A landscape with many valleys, sampled at points; each row gives a point and its height.
From any point a ball takes the steepest step (drop divided by distance) to one of its 2 nearest points. It stops when none of these is lower. Distance is the straight distance between rows; heights are no part of it.
j782: [  1  -9  -9 -13 -12 -11 -31  -4 -24   8  11 -10 -29  -4  -9  -7   1   5
 -13   1]  (h 7.56)
j823: [ -2  12  10   4  23  12   6 -18  14  26 -27 -16  -7  -6  -8  -3   9  15
  -8  -3]  (h 4.35)
j613: [  0  -7  -4   6 -11   7   5   6  14 -15  40   4  17   8   2 -27  12 -15
 -14   0]  (h 2.71)
j488: [ -8  12   2   9   7   8 -24 -26 -28  24 -30  12  -9  -7   0  -9   6   6
  22 -10]  (h 3.36)
j314: [ -8  12   2   8 -14  27  20  -1   8  -2  16  -5  -8  12   3  -5 -27   5
  -8   0]  (h 4.05)
j275: [-16  -2   5  13 -17  -7   9   9  -6 -17  10   3  26   0   0  34   1  -2
   7 -11]  (h 5.47)
j512: [ 14   0  27 -15  34  -3 -16  -9   6  27  -8   8   0  -5   7   5  11   8
 -11  12]  (h 5.30)
j706: [ -3 -22   6   6 -12 -11   8   4  -9   5   0  22  22   1   1  23  15   3
   6   2]  (h 5.21)
j710: [ 15  -8  10  -1   1  18 -18   5  -5  -1  -8  -3  20 -19   5  31   3  -8
  -2  34]  (h 6.25)
j439: [  8   2   2 -26 -16 -13   8 -24  -1  19 -12  -3  -9  -2  -6 -27  -7   7
 -24   1]  (h 8.06)
j343: [ 20  -2 -19   3  12 -10  11   6  14   4  -6 -15  -2   3  -6   3   5  20
  -9  -6]  (h 4.93)
j215: [ 19 -19  -8   1   6 -13   5  -2 -10   4   1  17 -18  30  14   0  -2   7
 -10 -18]  (h 5.26)
j142: [-20  10  -2   1 -18 -11 -12  14  14 -36  14 -27  15   3  -5   3  -8  -7
  20  -9]  (h 6.52)
j722: [ 15  11  -4 -16   3 -22 -12 -10 -11   6  -1  -4 -12  -9   2  -9  -3   7
 -28   6]  (h 7.77)
j931: [-14  21  12   0  -1  -6  32  -6  20   9   6   3  18  -4  -8  11   8  -2
  12  -4]  (h 4.32)
j406: [ -5  25   6   3 -27   1  14  11  19  -5  23   9  15   4 -12 -26  10 -20
   4  -3]  (h 3.00)
j207: [  2  15  -8   0  20  14 -13  22   5  -9   8 -11   0 -12  -1  18  -3   2
 -27  10]  (h 6.10)
j514: [-10  -2   6   0 -19   2  29   5   4   9 -12  17  17  -6   7  12  16  -4
  13   8]  (h 4.87)
j410: [ -4  27   5  18  -4   1  24   3   3 -19  21   3   8   2  15  -5 -23   3
   3  -8]  (h 3.24)
j487: [-11  -4   0   3 -16 -20   8   8  13 -32   6 -19  -9  12 -26   0  -1   0
   9 -22]  (h 6.71)
j63: [  9   3   5  -6  25   8  -3 -10   3  32 -15  -9   0 -21  -4  22   8  22
   0  12]  (h 5.03)
j958: [-10   0   3 -10   4   5  10 -11  19  10 -16 -13   1 -21 -10 -10  10   2
  -5  -3]  (h 3.32)
j898: [  5  -7  13 -12  -8 -13  11 -17   5   6   2  -3 -11  17  13 -36 -22   4
  -7  -8]  (h 8.32)
j281: [-32   8   7   5  11   8  22  18  25 -29   2   9  -6  -5 -15  -6 -19 -15
  12 -13]  (h 7.08)
j683: [ -1  -8   9   0 -11   2 -14 -26 -15  34 -20  -8 -11  17  13  21   3  15
  15   0]  (h 3.50)
j752: [  5   6  -4  -3  -6 -22   8  22   6   0  -8  13 -13   4  -8  28  11   0
  -6  10]  (h 6.48)
j515: [ 23 -10  -5  17   1 -11 -18  -6 -29   9   6  21  -1  22  14   8   0  15
  -4  -8]  (h 5.02)
j511: [  6   8  24  -5  29 -13   9 -15   5  14 -19  18   0  -8  11 -10  10 -13
  -1   7]  (h 5.61)
j165: [-16  -1 -13  13  -6   8   3  -5   2  19 -13  -3 -12  -2  10 -36   8  19
   4 -24]  (h 4.90)
j292: [  0  -1 -12  -3  -4  18  -7   7  24 -34  13 -13  45  18 -16   1  -8 -24
  15 -14]  (h 8.04)
j470: [ -8   7 -14   3  24  32  -3   6  16 -12   5 -12   0 -10  10  -1  -6 -16
 -18  11]  (h 5.33)
j178: [  6  -9 -17  13   7   8  12  -8 -14 -26   9 -12  -2 -12   5   1 -20   9
  -6 -15]  (h 2.23)
j449: [ 21 -10   6   7   9   8 -28 -15 -34  26   3  34   6  13   5  17  -6  31
  -2  12]  (h 4.81)
j401: [-10 -11 -10 -18 -13   1  25   8  13 -14  -6 -13  -8  -8 -24  12  -7  -8
  14  17]  (h 5.41)
j209: [-24  -1 -11  14 -12   5  -4   1 -11  -3   2 -26   0 -26   0  -3  -7   8
  17  -7]  (h 2.34)
j12: [-12   2  -8  -2  -3  -6  -8   7 -13  -6  17  -5   9 -17  19  -6   3  -8
   6  -3]  (h 1.84)
j932: [  0  19   4   3   9 -16 -20   2 -21   6   9  -5  -3 -16  16 -10   4  -8
  13  10]  (h 2.24)
j635: [ 26 -15 -11 -10  13   1 -19  -8 -14  18 -38  11  -3   4   0  -4  -8  17
  15   7]  (h 2.81)
j340: [ -5  15  11   6  -3 -17  11 -19 -17  19   6  15  12   1  15   4  -5  13
  -4 -13]  (h 4.14)
j354: [ 16   1  17   1   0 -22   6  -5  -5 -19  -4 -14   1  11  -3  20  -7 -14
 -11   3]  (h 6.67)
j101: [ -4  12  10  -1 -17  -5   8  21   6  -9  -6   1 -32  22   1  11  -8  -9
  -7   8]  (h 6.96)
j324: [ 18   0   0  19  -8   4 -39  -9 -21  31 -14  17 -16  15 -10  -7  27   3
   7  11]  (h 3.49)
j682: [  7  11  25  14  -6   9  36 -15  20  -2 -17   3 -17  -2 -19 -21  -9  -5
  11   1]  (h 6.54)
j363: [ 11 -27 -10   5   1   5 -14 -16 -15  20 -28  -6  -8   9  24  -1   2  21
  23 -10]  (h 3.22)
j455: [ -3  31   2   8 -24  -6  -8  20  27 -12  18  -9  27  11 -10 -16  13 -21
   0   8]  (h 3.53)
j204: [-19   1   6 -19  19  20  -3  -2  22  -2  -7 -16   5 -14   4   2  -3 -20
 -14   5]  (h 4.42)
j199: [-16  -8  12 -15 -20 -16  -7  14   0 -12  11 -15 -14  15   1   1   1 -14
   0   8]  (h 7.30)
j191: [-13   8 -14  -6 -13  11  12   3   0  22 -15   6 -10  -5   9 -31 -12  10
  13  -6]  (h 4.00)
j296: [ 18  -9  -8 -25  11 -16 -17 -19  -4  27 -22  24  -4   9   9 -11   8  15
  12  -9]  (h 2.38)
j569: [ -1  -6  13 -12  -1   3  27  -6  22 -13   5 -10 -10  10  16 -34 -30  -4
  11   7]  (h 8.50)
j896: [ -3 -13 -11  -3  30  19 -16   0 -19  20   0  30 -21 -10  -4   2   2   2
 -12   5]  (h 3.91)
j81: [-18  -8 -10  -5  -3 -14  13  -6   9 -20  14 -21 -11  -2 -13 -17   1   0
  -2 -22]  (h 6.87)
j663: [  7 -28   0  -2  14  12 -37  12   0  13 -17   1   4  -3   0   0  19  18
 -11   1]  (h 5.50)
j728: [  3  16   3   9  15  13  -1  -2  -4 -20   2 -14  10  -7   4  36 -14   4
 -31   9]  (h 6.70)
j222: [-12  21 -16 -11 -27  -1  -2  16   8 -22  -3 -18   9  -6 -13   1 -12   3
  -1   0]  (h 6.20)
j473: [ 10   9   3   3   4 -30   2  13  -5 -12  -9   1  12   4   4  32   3  13
 -14   4]  (h 6.77)
j328: [  8  11  10  11   6   7 -19 -42 -11  32 -25  13   5   2   0 -10  10  16
   1 -14]  (h 3.89)
j279: [  6  10   7   8  -9  -3   4 -29 -15  21   2  16  10   2  -3 -14  13   2
  -9 -22]  (h 4.48)
j808: [  0  -7   4 -20  -5   6  29   5  30 -14   0  -9   8  11  -7   8  -6 -13
   9  14]  (h 5.04)
j248: [  3  20  20   1   7  -6  25 -13   1  10 -16  17 -21   5  -1 -24  -6 -13
   7  -6]  (h 6.06)
j826: [ -5   2 -12  -5  16  -1  -6  18   9 -18  -3   3  21 -22 -26   6  20 -10
  -3   0]  (h 6.23)
j822: [ -3 -24   2  -7  14   8  -1  -9 -15   7  -5  11 -15  -9   3   8   5  -1
 -12   8]  (h 3.25)
j525: [ -4   3 -12 -15 -28  -7   2   4  -1  32 -18   8  -5 -11   8 -14   6  13
  11   1]  (h 3.20)
j334: [ -8 -10  11   4   4  -7  -3  14  -2 -32   4   2  15   8   9  -2   3 -29
 -20 -15]  (h 6.31)
j544: [ -2   1  -9   5   7  10   7  12   6 -22  27   7 -14   5   5 -10  -8 -27
  17   5]  (h 7.50)
j241: [ 12  23 -22  -3 -13  -5  17  13  16  -8   0 -16   1   7 -12 -11  -5  12
 -21   4]  (h 5.56)
j109: [ -5   1  -3  16 -17  20   8  14   5 -35  30  -8   5  19   5   1 -18 -28
  19   3]  (h 7.66)
j535: [  0   5  12  -7  11  -2  43  -7  13  -7   8   7   9   0  -6   9 -13 -10
  19   8]  (h 4.72)
j884: [-28  -2 -12 -16   0  -4   9  11  16  -2  16 -14 -28   1  -9 -19   1  12
   5  -9]  (h 7.04)
j882: [ -7  -8 -12 -15  -1  -8  22  13   7  -2  -5   6 -20 -14 -31  26  10   7
  -4   7]  (h 5.99)
j187: [  3  -9   1  -4  -6 -24 -13  -1 -17  -5  11 -21 -35   9  -4  -2  -2 -13
   8   7]  (h 7.43)
j438: [-13  14  -7   1  13   8   9  11  11 -26   7  -5  10 -20 -21  10  -1 -21
  12  -7]  (h 6.66)
j869: [ -1  10  -1  10  10   0 -27  -1 -17  21 -12  16 -17   0   5  -8  18  -9
  17   3]  (h 2.79)
j358: [-12   2   7  -2 -14  25   6   6  18 -30  23 -15  25  13 -17  18 -16 -35
  17  -6]  (h 7.85)
j481: [  9   3 -23  11  14  15 -13  -6 -19  -3  -1 -10  -8 -29   9  -2 -18  24
  -2   0]  (h 2.05)
j75: [-12 -21 -19  15  -6  10  11  -7 -17 -10   5  -9  -2 -15  -6  10  -2  11
   3 -19]  (h 1.31)
j696: [ 23 -14   1  18   7 -13 -16  -6 -33  -3  22  17  13   1   6   0   8   0
 -20  -8]  (h 5.23)
j453: [-18 -10   1  -2 -10   2   4  13  19 -22   1   3  24   8  -5  24   6 -15
 -11 -11]  (h 5.82)
j961: [-20   9   8   3   9  15  20  15  31 -19  24   8 -10   9 -16 -17  -8 -23
  22  -1]  (h 7.32)
j726: [  5   3 -13 -10  -5  -1   3  -3   1 -11  36  -5  29  -1  14 -13  -5 -16
   6  -4]  (h 2.25)
j642: [  5 -19  -5  -2  18   1 -20  16   9  -2  -7   8  21 -20  -3  -7  27   8
 -14   4]  (h 5.78)
j836: [ 12   4  14   2   2  -3  -4 -12  -1  -5   6 -20   7  -9  -6  19  12 -10
   1  20]  (h 6.45)
j160: [  9 -12  -5   4  -5 -11  17  16   4  -3 -11  18  -9  26  18 -13  -6  -9
 -11 -11]  (h 5.62)
j995: [  4  -6 -15 -29 -11 -21 -16   7  -5  25  -9   8   1  -5  18  -8   8  21
   5  -1]  (h 2.72)
j229: [ 25  -5  -7  -7  21  19 -26 -10 -25  29   3  32 -14   8  -2   3   1   5
   1  16]  (h 4.49)
j762: [ -5 -14   6   4 -24   1   3  -6 -11  17   1 -14  -8  24  17  12  -5   9
  12   7]  (h 3.77)
j796: [ 14 -21 -17  -4  15   1 -16   8   8   4  -9 -23 -12   1   4  -9  10  20
  -1   1]  (h 5.24)
j426: [ -6   7  17  16  11 -22 -26  17 -18  -9  -1   6   0 -10   5  41  -1  11
   0  10]  (h 7.02)
j758: [  2  -3 -16  11 -18  20   7  -3   6  17   5 -11   0  16   8   5   2   6
  -3   2]  (h 4.25)
j959: [  9  16  13  14  -5 -15  28 -16 -11  -6  19  12  -2  11  16  -7 -15   2
  -5 -10]  (h 3.73)
j225: [ 23  -7  12   9   5  17 -28  19 -16  -6 -14  11  13  -7   8  16  -2   9
  -1  27]  (h 6.05)
j790: [-10 -22   7  -4   2   0   6 -15   2   1  -5   2   5 -15 -15 -11  18 -14
  -8  -2]  (h 2.42)
j400: [  7  -4  18  12   8  10 -45  12 -11  21 -11   6  11  -4   2   6   9  11
 -14  16]  (h 5.76)

Where does a ball stop that starts at each point below?
j473 -> j931
j248 -> j790
j358 -> j663
j728 -> j790
j354 -> j663
j81 -> j343
j884 -> j343
j758 -> j296
j898 -> j931
j101 -> j931
j334 -> j931

Call two points neighbours if one is among the 2 nearest of the other. Go from one point of each pair to the other, from neighbour to neighbour, staying as low as possible. Name the highest point that can't be avoided.
j12 and j296 -> j279
j75 and j931 -> j682
j481 and j12 -> j209
j790 and j75 -> j229
j296 and j410 -> j758
